Each row is a point on a landscape with many peaks, with its height.
A climber steps from a point to the highest of its 2 nearest points, and stops where none of them is higher. Distance is the straight distance between rows; heights are no part of it.
Lafug: [ 94 165 161 157 154 109 111 145 152 149 189 165 105 115 182 162  87 148
 128 127 137 169 113  86  93 172 137 110  93 156 117 114 153 111 119  70
 135 200 104  67 172 112 146 111 173 103 146  92 122 135  87 168  97 184
 127 194 176 127 164 167 127 162 114]  height 54.0
Pote: [111 105  99 125 110  98 163 143  82 202  95 198  98 124 129 125 118  49
 175 145 118 118 172 103 131 111 185 156 117 112 133 132 156 150 148 150
 100 124 120 156 117 143  85 151  73 138  91 152 190 148 169 129 133 148
 133 116 120 127 155 147 143 133  99]  height 42.6
Folu: [127 170 107 160 200 135 115 103 125 116  81  84 129 147 114 113 131  74
 147  71 172 161 142 142  92  96 125  88 134 206 139 102 143 115 131 115
 119 103 119 137 137 124  96  54 139 166 129 127 122  97 126  50 107 138
 102 187 138 126 153 160  90 159  99]  height 36.1
Nopem: [148 149 124  55 146 127 120 131 176 127 105 167  86 145  59  97 135 132
  82 129 107 150 142  98 154 148 115 142 141 109 173 116 105  63 101 196
 127 106  82 108 138 110 122 164  85  95  59 144 170 136 119 163 133  98
  96 106 141 164 122 140  90 136 143]  height 31.5
nule: [108 148 148  91 149 133  83 172 145 127 119 156 114 120 103 129 134 168
 115 142  92 149 125 133 102 164 161 123 136 148 132 141 147  64 121 116
 127 146 154 100 168 134 152 117 114  85 113 116 125 166  89 184 111 132
 146 153 167 149 130 176 125 158 141]  height 57.1
Momib: [132 176 148 147 169  90 156  96 123 172 109 146  91 134  88 104 152 109
 105 116 116 154 105  65 136 115 115  61 104 149 177  92 109  71 127 147
  87 137 112 133 140 114  84 136 109 143  90 108 133 150  99 125  96 169
  68 157 156 105 162 157 109 192  77]  height 36.7
gife: [139  91 139 142 120 111 153 122 144 154 138 169  98  99 111 100 115 106
 123 185 135 177  76 116 164 148 107 151  50 126 139 168  84  82 158 158
 126 105 137 115 135 135 114 174 144 101  98 142 131 121 134 114 133 109
 108 148 155  65  90 117 140  98 134]  height 51.7
vog: [138  93 123 103 109 125 142  94  67 127 117 124 157 133 140 121 171 114
 147 169 108 108  90 129 133 158 133 142 131  29  88 125 131 177  93 121
 106 109 175 163 123 173  97 165 116 161 130 174 170 141 184  99 148 159
 126  80  93 160 139 114 119  95 170]  height 40.8
neli: [123 136 140  76 130 139 115 151 204 133 155  98  95 134 124 125 110 157
  87 100 107 135 128 196 167 103 103 130 103 176 134 140  54 174  99 186
 140 133 146  90 164 109 156 156 147 116 109  73  82 128  89 195 108 109
 120 168 114 134  89 133  80  97 137]  height 17.0
govi: [166 161  91 110 178 165 118  99 161 118  85 129 156 140  80 140  94  37
 181 130 156 161 120  87 117 126 109 155 153 111 132  89 128 164  72 146
 120 118  73  81 110 154  92 106 176 138 159 133 153 109 129  82 201 134
  94 188 116 137 124 109  67 114 151]  height 53.6
Nima: [102 149 149 135 163 142 150 154 144 139 184 174 134 139 233 128 108 106
 117 132 143 145 124 104 132 155 105 125  90 175 116 111 168 160 126 105
 120 214  93  98 174 137 160  96 134 105 168 133 121 151 139 180  80 187
  99 158 116 124 154 149 148 145 159]  height 49.2
suzo: [136  82 115 125 144  74 182 139 106  95 113 153 168 118 181 152 105  63
 180 134 184  87 187 121 143 113 118 131 138 117 117 141 159 165  96 148
 135 160  70 148  78 144 137 170 102 167 143 193 158  99 178 128 107 162
 125  97  92 126 206 112 134 159 146]  height 40.2
kov: [120 101 161 162  72 107 141 105  58  89 170 135 143 150  64 107 144 169
  80  95 177 114 118 116 153  75 112  77 105 146 124 169 111  95  95 120
  93 113  70 124  74 160 148 118 156  99 135 144 117  71 133 126 143 107
  99 126  83  98 115  98 136 107 166]  height 16.9
Nipet: [ 88 173 118  69 163 146 116 141 132 131  61 149 127 108 148 122 142  86
 156 109 159 153 139 120 111 133 152 106 104 163 154 119 108 114 133 112
 123  84 114 149 165 101 109  97 120 147 143 119 146 137 151  96 130 145
  96 152 113 153 144 159  91 154 133]  height 38.6
Zolu: [139 150  74  89 129 171  83 130 144 101  90 129 146  85  57 163 107 139
 154 145 148 126 112 118 124 129 132 149 130 115 131 111  69 161 127 117
 132 101 147  96 114 154 141 107 130 127 187 109 115 142 105 134 177 138
 136 140 102 126 126 126  75 115 198]  height 49.3
vabu: [108 109 117  94  92 118 152 123 144 188 186 167  87 148 111 125 124 157
 117 142 108 146 152 105 161 146 110 136  84 141 151 104 115 193 154 139
 102 128 111 131 148 101 111 142  96 120  92 117 138 150 131 147 150 134
 124  72 124 125 115 112 143 106 113]  height 11.0
Puno: [143 139 108 102 155 148  95 108 151 128 111  57  75 185  52  89 161 127
 151 125  97 178 127 182 142 139 103 163 188 161 131 116 149 152 135 202
 141 114 150 118 137  89 111  81 131 150  51 127 167 110 110 101 126 109
 113 116 157 171 101 148  60  96 150]  height 30.6
sesik: [138 130 143 179 134 133 119 136 155 139 113  80 197 172 200 140 110  91
 168 124 105  93 110 205 105  98 133 127 188 117  94 105 136 192 118 121
 112 125 162 167 135 134 118 145 154 196 155 148  95  68 134 100 107 136
 178 138 102 150 122  93 127 105 104]  height 57.0
zovi: [111  95  82 124 122  96 131 148  79 178 115 149 117 124 157 147 103 114
 198 154 113 117 155 106 136 142 146 174 101 136 102 113 172 172 168 146
 127 140 183 153 125 123 130 149  65 154 135 116 182 168 138 133  94 173
 167  81 121 113 181 125 141 128 145]  height 38.8
sasit: [113  74  95 124 118  75 169 127 142 179 136 176 100  81 130 130  95  83
 159 149 119 157 129 117 133 175 164 167  83 111 115 128  79 140 154 108
 129  91 171 133 136 142 106 124 109 130 115 144 169 111 134  77 128 143
 152 149 163 106 101 137 116  80 134]  height 46.8
Gan: [129 130 133 191 127 155 131  69  67 102 180  41 102 147  40 103 179 144
 114  70 166 152  90 130 139  86 119  91 116 173 128 140 160 146 120 144
 120 136 111  81  84 145 130  73 151 119 100  94 133 114  87  81 112 118
  72 185 145 100  85 130  85  92 133]  height 20.1
zumef: [130 143 166 210 120 118  83 100 152 133 147 136 132 133 101 132 111 176
 117 127 138 150 132 179  75 120 191 109 139 114 133 141 122 106 168  54
 118  95  89 121 136 109 106 120 171 101 114  90  57 101 114 120 168 108
 161 169 188 123  99 127 171 106  95]  height 21.1
siza: [130 153 120 178 130  95 151 108  83 187  85 149 117 155  83 125 153  70
 163 131 115 122 136  60 140 112 155  76 114 125 132 122 146  93 139 133
  79  97 124 150  97 140  72 158  95 168  98 146 149 151 117  95 120 141
 109 129 143 118 154 125 127 169  54]  height 39.4
nub: [125 133 151 130  96 141 127 107 119 116 140  83 118 142 118 104 168 210
  42  87 109 104 132 132  93  99 138  98 159 138 164 153 118 109 141 120
 129  99 121 150 150 106 149  92 102 115  84 111 110 134 128 165 134  67
 140  80 108 128  90 136 132 106  97]  height 25.2
tega: [139 143 150  87 145 118 132 159 175 135 103 100 152 106 200 163 106  58
 174 137 103 118 120 126 128 137 113 110 137  89 106 131 101 119  99 169
 165 133 122 134 142 103 112 206 149 169 141 131 116 137 102 132  84 112
 150 136 153 153 130 105 132 170  70]  height 56.3
Lan: [138 143 181 137 114 123 132  83 102 110 150 123 139  99 123 147 155 140
 125 139 166  96  99 100 145 139 151  87  87  81 111 146 106 122 144  89
 148 173 136 142 112 114 133 172 160 102 149 147  78 177 138 133 144 136
  93 141 170 107 105  98 183 161 100]  height 37.9
Bubun: [ 80 165 148 128 128 173 101 159 146 156 127 174 120 107 198 129 126 137
 120 171 117 162  98  77 138 176 116 103  83  94 151 142 110  64 171  99
 108  92 112 125 180 100 148 148 164  87 163  97 129 158 128 152 119  92
 112 150 139 145 113 135 163 171  95]  height 64.6
takiv: [109 144 116 116 117 134 114 163 140 148 110 148 152 181 164 109 108 117
 146 110 108 126 167 116 114  77 116 139 153 159 146 160 139 122 174 157
 103  95  72 142 118 126 148 114 116 156 134 124 153  72 147 150 147  89
 162  74  73 122 141 107 137 113 129]  height 40.3
gikif: [110 113 143 154 125 160  88 108 107  70 118 101 158 142 101  91 189 183
 108 142 115 134  98 181 102 162 122 161 149 114 151 147 129  73 157  86
 130  83 130 131 154 105 128  97 172  60 110 125 109 103 138  71 149 104
 149 125 142 149  78 118 143 101 136]  height 17.8
bap: [116 109 127 138 110 147 121 124 144  84  83 141 168 125 109 117 151 145
 128 110 117  94 158 188 127 112 131 158 154 118 142 105  98 133 164  80
 114  89 104 111 134 128 143 123 153  88 156 140  89  72 132  81 171 112
 148 131 129 156 103  84 155 113 120]  height 16.3
pid: [143 107 152 114 155 123 130 104 132 124 151  96 109 135   6  84 174 133
 118 137 106 152 121 169 146 138 127 155 125 172 137 136 153  99 130 167
 157 140 166  63 121 137 127 108 127  71  75 134 132 141  95 102 126 104
  88 188 196 129  69 135 116 105 128]  height 24.9
pudu: [129 113 150 196 104 163 164 105  81  73 199  95 119 136 132 100 141 171
  67  65 175 120  95 150 160  97  89 114  89 185 124 161 119 125 121 135
 137 135  89  83  91 149 176  82 180  84 142  96 130  72  89 125 103 105
 102 184 114  81  88 115 121  70 158]  height 18.5
leso: [128 160  98 154 124 138  91  92 154 148  98 125 109 124  52 123 100 174
 147 116 155 144 129 114 114 107 130 126  81 187 172 126  77 112 203 104
 124 104 114 109 122 101 159 110 137 102 129  55  81  98  76  90 154 120
 141 169 172  69 128 115 128 142 124]  height 24.6
lapak: [137 106 145 155 129 138 144  94  81  89 129 129 151 149 151  94 140 166
  80 124 154  89 148 130 117 105 105 139 156 172 138 155 200  98 175  90
 163 189 119 179 106 125 154  63 112 110 140 160  96 124 180 114 140 102
 104  92 127  89 152 129 194 166 115]  height 29.7
saka: [100 156 155 126 159 180  79 171 151 116  89 118 132 142 149  97 162 169
  73 159  98 126 121 163 120 136 115 154 126 143 168 182 132  81 175 136
 129 125 130 126 200 124 186 124 102  57 119  99  99 173 114 199 139 111
 135 140 138 113 113 163 153 180 134]  height 65.3
daluz: [113  99 140 107  62 141 144 124  79 136 190 166 138 144  80 121 117 183
  86 151 124 121 113 135 192 100 126 130  74 132 103 135 113 158 151 129
 103 139 131 115 128 147 130 164 155  76 137 141 106 156 148 144 123 111
 128  90 101 122  87  82 158  97 148]  height 12.8
bot: [153 145 100 123 166 115 108 110 181 133  86 128  82 117  50 103 116 145
 129 140 157 165 138  87  91 121 107 148 123 145 195 128 112  39 177 122
 148  92 128 137 119 104 122  84  96 116  88 104 123 102 105  94 160  97
 125 124 167  76 132 151 143 164 127]  height 26.6
Lige: [166 107 129 208 114  84 177 113 108 135 176 148 146 105 132 134  80 125
 108 122 107 119  85  62 148 123  84 116 134  75 108 121 103  77 118 138
 120 169 107 109  79 170 129 155 154 140 144 135 131 114 101 106  93 133
 144 141 144  75 144 121 131 113 126]  height 40.7
gol: [134 135 174 166 112  38 153 128 105 172 144 113 160 149 172 146 135  90
 150 133 102  88 116 145 107  99 194  79 138  74  89 140 135 102 124 115
 123 131 163 184 133 149  76 183 136 180 104 181 111 109 165 127  84 132
 153 112 154 140 137  98 153 135  62]  height 47.8
setuz: [124 147 138  74 139 174  87 148 213 103 159  77  72 136  71 133 119 188
  89 102 121 128 170 186 142 122 124 166 171 167 143 142  88 178 108 170
 161 111 148  53 138 126 174  97 144 102  90  71 118 129  63 192 178  94
  91 162 143 164  55 148  84 118 140]  height 18.9
kular: [115 124 163 166 127 101 189  88  75 168 159 158  96  88 176 117 152 113
 129 139 140 113 117  78 141 179 150  93  69  91 113 113 114 111 155  65
 129 173 153 147 133 129 114 130 120 130 134 141 135 165 152 109 112 162
  72 155 176 105 137 139 179 154  72]  height 40.6
Mek: [140 102 114 153 108  64 165 145 114 111 145 116 162 115 160 144 116  85
 132 102 109 130 116 117 141 112 118 100 150 115  95 121 134  91  59 167
 138 129 126 132 106 146 107 151 142 166 114 154 144  93 121  96  38 132
 158 100 119 131 151 135 109 107 123]  height 37.7
mot: [115 150 113 156 159 135 146  76  74 107  84  90 130 153 125 123 152 114
 137  97 197 128 144  78 108 113 115  87 123 196 137 127 149 120 132  93
 109 136  78 157  91 132 127  48 120 171 149 137 144 114 133  85 166 148
  62 147 111  93 166 153 119 176 122]  height 34.0
lel: [144 129  89  85 134 122  93 115 108  74  97  38 112 130  21 161 170 168
 150 113 134 109 163 127 111 127 131 152 157 141 140 108 127 137 141 154
 167 120 168 129  97  90 138 104 104 134  89 127 123 158  80 107 145 106
 142  72 142 148 129 107 108 137 121]  height 10.4
baruk: [ 78 151 166  89 119 139 145  94 141 131 180 106 106 166  74  77 171 201
  66 116 115 149 140 157 125 135 112 125 108 202 175 134 124 134 158 144
 138 102  90  98 184  86 157  84 143  63  84  88 113 147 119 149 129  83
  88 110 136 148  80 132 142 101 112]  height 23.3
bape: [140  78 128 123 134  95 168 154 102 115 116 162 119 127 155 102 125 143
  84 120 125 114 136 126 126  76  90 152  87 150 172 173  97  96 159 154
 109 127 127 178 140 133 169 137  55 123 125 143 132  91 153 183 114 142
 136  97  86  59 170 120 120 115 158]  height 48.3
lirur: [106 127 110 127 106 106 111 115 101 141 115 168 181 148  96 138 138 115
 168 179  87 137  89 123 141 144 140 141 122  41 110  94 104 123 113  97
  89  90 124 133 142 163  85 162 184 128 144 145 135 104 147  64 146 162
 139 126 135 176 140  89 128 109 154]  height 45.2
lanek: [115 129 109  90 127 141 148 141  83 135 107 155 142 129 203 118 151 104
 103 126 134  97 148 127 121 116 117 103 165  84 159 125 155 151 103 126
 103 122 124 206 146 128 126 115  43 189 135 158 158 165 206 170 113 152
 115  70  64 144 182 175 127 133 155]  height 45.6
Doda: [102 125 125 119 103 133 113 162 104 104  96 142 177 132 153 145 144 109
 117 101 122 117  96 183 167  99 127  90 115 126 115 122  84 161  96 145
  80  99 120 140 160 152 122 165 163 136 154 127 106 117 129 142  91 145
 135 144  80 149 128 125  93 115 156]  height 56.8
bis: [126 118 140 143 120 132 131 155 116 170 131 145 120  81 175 146 103 102
 142 170 119 137  88  74 149 164 143 121  59 102 102 153  77  63 168 131
 136 111 161 118 153 124 162 190 156  98 157 123 132 154 102 149  86  90
 151 169 160  95  96 106 162 137  87]  height 58.1
neso: [159 148 148  90 161 110 113 129 201 107  87 121  89 137  97  85 128  96
 101  93 136 155 148 117  92  88 124 132 132 175 157 160 135  61 115 171
 159 108  81 107 112 120 148 122 106 105  79 128 156 114 120 158 142  94
  99 131 149  95 123 138 131 141 146]  height 28.8
Dobul: [126  99 114  85 113  80 152 132 149 132  85 119 154 104 163 145 131  77
 185 113 138  96 171 172 151 134 158 126 133 111 113 117  99 156 115 149
 149  88 120 167 120  94 101 186 140 152 139 149 129 105 142  76 100 115
 147 110 144 170 130  72 148 129  75]  height 62.0
netev: [125 175 128 126 130 187  61 148 159 136 111 156 142 123 127 141  84 123
 158 168 139 177  89 101 124 148 143 133 127 127 113 144 129  95 144 100
 121 115 124  90 152 123 120 112 194 112 184 105 102 141 120 125 168  94
 145 173 129 141  99 121 140 145 125]  height 57.2
Giki: [ 90  85 138 178 130  74 169 110 108 140 151 183 133 168 196 122 144 150
 173 148 108 119 157 101 131 164  84 156 115 109 137 103 167 149 148  77
 111 144  87 137 132 107 124 138 126 138 141 129 162  67 152  77 109 198
 142  79 124 146 175  91 169 129 106]  height 8.3
Tabal: [160 102 163 226  97  61 167 111  80 179 169 168 160 151 162 128  78 100
 132 153 128 106 100  98 151  95 153  99 135  77  88 129 149 114 136  99
  97 187 139 164  88 165  85 161 134 168 131 181  97 108 171 123 101 152
 124 123 148  87 157 115 167 135 106]  height 44.3
Bugob: [126 176 121 120 141 178  98 155  95  99 128  91 139  97 105 154 125 140
 148 166 121  91  63  61 118 157 110 119 132  76 116 112  85 108 103 153
 157 137 158  79 105 175 174 140 153  99 177  79 153 167  61 147 116 100
 174 154 111 141  79 120  88 150 143]  height 38.9
Gezek: [141 118 102 158 129 167 101 166 213 110 113 165 156 117 153 142  68 166
 139 155 120 110 145 200 164 129 103 179 177 102 123 105 104 147 163  90
 126 153 114  91 130 133 145 146 176 110 187 100  58 103 118 113 153 134
 174 128 132 162 149 100 158 136 140]  height 14.6
Mafak: [163 111 122 160 121  92 196 170 195 173 185 196 121  82 188 148  71  90
 109 120 169 101 186  92 117  89 161 109 151  91 140 118 139 159 106 108
 129 167  85 133  93 156 135 150  63 131 148 163 140 129 148 185 123 130
 134 107  76 110 148 155 162 109 140]  height 60.4
bugeg: [136 125 119 112 133 135 124 175 148 101 108 137 173 154 143 117  84 125
 141 107 103 106 184 143 129  84 104 143 175 165 116 130 163  90 144 147
 164 140 106 126  90 125 148 118 117 116 155 145 110 105 110 120 111  73
 190  95 111 131 153  85 182 155 105]  height 37.1
gini: [149 171 160 157 174 152  78 132 163  76 110  91 128 170 117 127 141 106
 128 134 114 136  87 124  86 127  95 146 157 109 117 140 144 122  87 156
 130 168 114  82 115 159 128 120 147 109  87 116 126 105  94 146 158 158
 135 177 133 111 101 150  89 154 156]  height 67.9
Nasi: [ 92 123 102 172  92  96 104 125  91 136  99 130 175 156 160 175 119 138
 159 105 141 109 140 172 140 100 130  83 143 110 116 103 108 177 112 110
  83  91 111 192 121 126 117 175 135 201 168 135 101  65 142 109 101 164
 166 118  81 135 183 126 120 128 129]  height 62.6
kima: [108  86 124 114 112 119 148 167  94 157  95 164 122 128 181  91 134 126
 125 126  87 114 122 160 112 103 145 149 101 161 145 151 112  83 186 140
 123  86 184 174 171 134 145 126  86 115 146 132 135  94 180 134  83 115
 180 109 102 102 116 117 134  92 120]  height 52.6
nadam: [170 124 121 152 101 154 114 132  92  95 130 113 135 131 107 116 131 186
  47 118 116 101 133 156  89  74 129 154 193 120 141 143 180 115 139 108
 130 163 155 165 111 138 125  79  80 124 111 161  91 138 164 153 152 113
 135  69  99  99 145 147 151 130 156]  height 27.4
mukor: [165 117 163 157 151 104 150  72 131 108 141 111 115 111  73 122 145  98
 125 133 153 133 110  97 159 144  96 117  96 144 141 122 134 105 113 136
 155 199 119 115  74 113  86 150 150 101 100 150 108 160 125 113 152 156
  61 161 181  90 133 124 147 160 120]  height 34.8
pimi: [166  79  97 121 131  85 158 143 122  70  79 154 155 106 123 133 104 106
 139 117 165  75 161 142 147  77  77 154 129 112 145 141  89 142 126 163
 121 144  87 147  80 159 161 164 101 139 148 158 132  68 145 133 145 142
 133  95  87  86 159  92 116 131 186]  height 43.9
mebaz: [ 90 153 110 133 132 146 138 140 109 159 106 158 133 162 195 113 140 137
 129 104 107 114 160  85 105 140 113 108 192 120 167 111 169 134 136 114
  90  99  73 176 143 129 136  77  81 175 145 112 176 130 153 114 147 125
 148  78  65 148 157 157 140 148 103]  height 42.9
Dosar: [116  93 143 129 131  73 183 116 127 168 145 151  82  63 171 127 160 104
 150 143 125 111 137 123 114 194 195 148 102  87 120  98 130 120 131  76
 156 104 206 164 137 115  98 139  97 126 112 140 161 150 155  81 114 156
 125 134 175 142 121 147 163 126  74]  height 43.4
Gufe: [138 153 202 123 148 102 139 144 178 122 140  75 160 146 192 138 141 103
 112 110  98  80 138 158 103 101 142  84 174 116 117 133 127 109  96 133
 152 170 133 151 132 110 111 154 147 153 111 160  74 108 115 153  86  96
 155 126 152 158 111  96 159 148  64]  height 51.8
Neb: [132 120 136  85 111  84 169 140 133 124 165 160 117 112 130 126 121 115
  96  99 149 125 167  64  96  96 163  93 107 129 120 136 120 124 114 120
 143 175 100 120  96 150 140 118  77 127 125 157 162 152 134 175 146 127
 117 101 110 103 134 137 152 121 158]  height 66.5
Tozi: [146 128 158 213 129  36 157 112  93 135 164 102 129 150 138 152 141 133
 111  88 115 127 106 124 115  74 129  71 113 135 114 138 123  82  93 151
 101 151 120 159 123 141 102 121 118 180  74 126 107  79 101 145  38 185
 147 147 155 104 174 126  98 116 119]  height 35.0
saro: [104 149 127  54 109 140 110 127 176 141 173 120  96 144  32 118 132 189
 119 112 104 146 159 137 107 126 162 118 144 179 135 116 110 131 130 145
 132 108 110  56 140 119 152  87 134  92 101  94 138 136  83 159 162  76
 123 131 147 173  66 115 125  95 130]  height 21.2
ruda: [145 117 130  71  90 176  96 173 154 134 152  96 120 118 120 133  97 158
 118 155  94 104 133 187 181 105  97 176 137 136 118 161 100 172 133 187
 176 138 196 122 126 111 141 171 139 111 129  87  90 162 112 170 131  80
 153 106 111 140  93 113 113 111 104]  height 14.9
toki: [106 115 157 219  96 135  90  97  74 111 152 122 125 121 141 141 173 178
 125 141 139 154 100 157  84 186 194 120 112  79 103 157 168  92 137  40
 116  75 129 136 141 103 114 122 177  95 114 131 110 104 132  85 162 132
 157 143 165 134 110 135 168  90 125]  height 19.5
vugos: [160  96 105 143 134  96 144 176 184 147 163 195  92  84 167 159  87 133
 117 172 149 133 169 128 105 160 137 163 139  59 144 130 150 169 116 104
 126 142 130 121 120 128 127 153  47 140 110 159 144 149 163 188 135 159
 163  67  89 127 155 162 141  98 191]  height 54.9
Lasog: [113 118  94 156 141  83 131 117 100 139  70 133 174 133 163 167 141  71
 195 117 140 113 144 157 141 125 153  89 163  85  80  94 130 158  96 105
 112  67 135 180 124 144  76 173 162 197 150 162 134  83 170  45 112 156
 145 136 117 180 194 115 138 159  83]  height 69.0
Fipus: [132 193 100  70 161 180  75 132 130 108  92  52 124 127  68 172 127 113
 165 132 153 124  95  77  93 141 125 129 136 136 122  84 114 166  83 164
 147 122 160  83 119 144 156 115 137 156 158  92 151 174  73 151 139 117
 123 164 100 157  98 150  40 150 159]  height 43.7
Muvo: [169 144 103 155 161 132  77 121 159 126  78 131 119 148  51 143 113  78
 164 154 135 175 109 114 118 155 117 140 143  96 132 127 136 139  71 147
  90 120  99  88 115 147  99 153 146 130  82 139 145 117  95 126 203 180
 101 197 156 117 136 167  76 130 177]  height 59.7
ker: [119 148  97  96 139 147  85 144 137 113 118 137 173  94 154 175  87 132
 146 143 162 115 101 162 130 120 128 106 110  94 106 106  57 189 135 101
 127 153 146 134 150 142 138 152 166 158 201 101  74 157 158 147 125 171
 132 159  96 127 138 121  92 129 190]  height 51.2
sen: [137 119 149 160 119 169 126 118 111 134 129  58 164 136 204 145 170  85
 182 125 122 110 106 179 126 142 173 135 153 131  46 111 196 231  77 111
 132 143 191 155 133 147 117 159 152 167 166 138 137 128 130 118 113 155
 132 139 119 168 125 115 126 115 101]  height 62.2
Lelem: [131 158 108 144 144 159  94 112 149 114  99 175 181 130 119 155  92  84
 190 182 124 136 105 101 148 164 113 181 151  67  99 109 140 141 122 102
 126 135  93 111 104 148 106 132 200 123 175 144 119 128 152  87 200 135
 141 159 134 150 131  83 150 137 148]  height 50.4
zopo: [128  73 122  97 128 124 157 109 144  87 133 103 121  96 187 110 146 166
 109 119 152 134 151 145 122 175  84 177 134 132 155 137 176 131 121  98
 178 115 150 168 144  83 121  92 115 125 128 132 147 118 180  66 125 131
 141  44 131 134 143 123 153 129 125]  height 34.2
bepu: [146 100 143 103 101 132 143 112 117  88 151  92 116 119 143 130 163 140
  90 134 152 126 120 146 129 157  94 140 143  76 122 144 133 179  85 144
 140 138 142 152 107 121 127 121 119 147  91 162 146 145 169 138 145 132
 115  70  98 136 114 137 103 102 157]  height 37.3
zatol: [ 91 105 142 109  85 147 134  90  98 138 135  79 143 156 155 110 191 158
 128 128 110 110 105 165 156 139 125 124 116 123 143 129 114 186 146 131
 110  68 141 188 154  86 128 170 142 140 128 115 126 117 146  97 143 116
 112  82 117 153  91  85 134 109  87]  height 5.9
Tarum: [140 117 102 125 104 172 142  90 110 133 155  64 101 121  17 123 134 113
 143 103 151 150 125 128 183  99 115 139 114 197 115 114 149 181 128 163
 154 121 173  63  98 128 125  92 156 105 123 115 147 166  86  86 129 114
  44 178 155 111  84 130  78 111 128]  height 22.1
bizul: [157 132  93 146 124 129 135  90  74 128 116  64 140 135  45 153 181 137
 179 133 109  75 117  72 125 133 139 125 154 114 101 103 118 160 148 140
 128 135 155 126  78 152 123 105  96 154 127 134 148 155  79 101 160 121
 142 110 129 123 116 100 115 128 109]  height 8.7
boze: [140 129 153 105 118 191 100 150 164 102 142  84 142 111 184 154 138 128
 123 135 117 132 106 197 141 174 156 148 176  85  90 123 148 176  50 114
 149 118 160 123 145 110 103 152 174 134 156 117 106 147 132 133 132 120
 141 152 132 197  92 133 131 117 119]  height 55.5
sas: [115 110 129 107  97 145 132 165 135 142 138 166 136  75 210 134 115  94
 136 117 106 139 137 155 118 154 198 122 170  81  74 121 159 119  61  73
 145  92 159 132 145 151 110 135 147 120 180 145 144 148 158 107 102 111
 161 132 114 201 125 148 162 109 125]  height 50.2
zofu: [110 184 114  32 130 168 128 128 148 150 110 114 124 107 143 116 120 128
  99 112 136 140 112 128 128 103 126  91  95 173 150 104  75 166 145 158
 130 116 141 141 173 121 144 103 121 149 160 101 132 178 142 159 128 107
  80 135  89 134 110 145  78 133 144]  height 41.5
bipi: [ 75 103 122  95 119 104 141 140 109 159 175 214 107 155 157 109 120 147
 143 167  93 156 154  80 139 176  96 159  87 105 134 121 173 127 155 101
 115 155  95 114 160 116 118 137 117  90 102 131 173 138 167 132 128 172
 127  77 132 153 156 122 171 132 142]  height 9.5
bim: [131 137 129  65 192 127 109 121 184 128 118 119  98 167  57 101 142 120
 160 124  81 170 152 183 110 177 146 159 185 165 141 133 160  83 106 160
 141 127 133  77 162 116 109  89 133 113  61 151 156 103 106 118 141 105
 114 185 193 196  95 156  93 110 131]  height 27.9
div: [119 109 127 169 114 139 143  93  34  93 119 123 148 119 174 138 145 157
 127 102 209  85 143 115 107 137 150  87 137 164 101 156 174 128 131  59
 142 160 117 172  83 136 166  56 125 169 189 161 116 104 166 114 136 134
 101 125 100  98 175 140 176 155 118]  height 31.9
Paru: [132  99 119 158  80 139 128 145  87  87 154 152 123 162  66  99  99 187
  80 114 134 136 136 119 192  77  64 144  92 177 146 144 145  79 139 158
 121 131 120 107  92 137 149 130 127  83 136 109 113 115 115 123  96 109
 152  92  96  98 142  95 147 108 155]  height 15.0
fen: [125  96 121 122 123 145 123 142 157  81 125  94 128 101 176 120 111 166
 117 120 129 140 159 175 124 147 111 155 142 181 133 149 171  86 149 115
 196 105 154 122 129  80 144  96 156 106 161 111 103 117 122  85  98  76
 183  96 138 141 134 119 173 122  98]  height 33.8
tig: [123 153 161  78 160 108 153 130 144 154 127 149  90 131 142  80 159 109
  69 119  88 152  99  97 131 149 104  98  80 129 169 130  96  87 112 186
 109 139 114 143 181 120 128 144  93 111  73 139 154 145 119 188  93 136
  76 132 140 123 123 167 105 139 128]  height 34.1
bes: [164 130 135  95 113 130 121 120 150 108 130  83  92 166  68 132 130 103
 126 111 130 166 146 143 132 105 117 161 163 141  94 119 148 184  84 206
 162 149 126 100  84 113 103 122 134 156  57 153 162 133 135 151 151 125
  99  93 116 149 122 133  67  81 170]  height 33.7
runit: [186 125  83  76 110 147  91 141 156 140 126  88 103  98  55 158  77 143
 139 140 117 134 126 124 135 130 120 165 159 123 131 138 134 129 129 185
 182 125 206 128  88 102 106 126 105 160 112 105 119 180 106 132 137  73
 160  94 148 118 122 134 104 113 119]  height 12.6
vimu: [104 119 109 144 117 134 121 104  52 146 110  67 136 136 114 159 202 146
 174 143  98 113 107  94 131 165 153  97 127 128 108 127 145 133 153 119
 101  83 178 183 140 101 124 160 108 152 118 103 153 152  87  98 110 148
 153  88 126 152 141 106 123 159  71]  height 7.1
sono: [113 152 121 179 112 123 102 112 112 122 116 129 147 103 144 164 106 177
 143 116 157 119 124 106 107 124 141  92 113 123 134 121  70 120 173  65
 114 120 100 142 117 109 142 124 152 145 166  73  75  99  93 107 148 141
 164 140 143  97 141 120 140 150 120]  height 22.9
penup: [149 122 145  71 157 120 134 169 199 115 198 163 101 102 128 132 100 145
  94 164 123 136 130 116 111 156 138 139 100 127 115 160 115 112 110 130
 151 208 129  77 134 164 140 131 113  87 121 140 121 166 131 218 151 131
 114 133 138 120 114 150 126 133 177]  height 57.5
nivi: [111 112 112 139 142 154 118 169 161 158 100 184  98 135 158  96 102 150
  98 167  90 141 151 170 133 122 121 194 107 156 177 165 146  90 217 136
 122 116 154 148 178 104 146 126  82  86 116 110 127 138 163 166 139 121
 160 110 134  95 139 154 153 134 115]  height 57.9
viril: [137 141 110  95 141 188 168 157 148 157 146 144 113 101 186 120 103  84
  96 110 134 120 136 116 147 115 118 139 101 167 124 108 126 184 134 149
 121 170 113 105 153 153 170 116  94 128 178 130 150 186 124 205 130 113
  82 163 106  95 112 143 123 135 142]  height 45.0
Lufir: [142 130  87 119 141 117 153 169 132 143 111 164 126 104 169 145  98 100
 111 117 126 122 148 134  94 126 129 129 149 107 121  91 136 157  98 149
 105 132 128 115 130 166 144 112  58 167 137 145 168 158 158 183 101 168
 153 108  75 128 180 186  91 108 213]  height 49.5
Gela: [134 184 149 163 148 176  84 127 142 110 143 105 121 140 131 140  93 139
  94  94 152 157 103 119 118 118 129 103 133 159 116 103 165 145  86 104
 112 181 111  87 127 130 138 108 154 123 156  94  97 167  99 167 136 162
  95 193 133 106 139 182 101 153 147]  height 60.1

Call two points neighbours if one is among the 2 nearest of the other. Go from one point of each pair to the other, from neighbour to neighbour, staying as high as possible. Name the lowest point that can't be avoided.
Neb, saka: nule
Bubun, gini: Lelem
Lasog, sen: sesik

Where does a climber stop that starts at each point below?
nub: gini
fen: Neb
Paru: Bubun
bap: Pote
bizul: gini
Mek: Lasog
Lan: Bubun
Puno: Bubun
zopo: Bubun
Tozi: Lasog
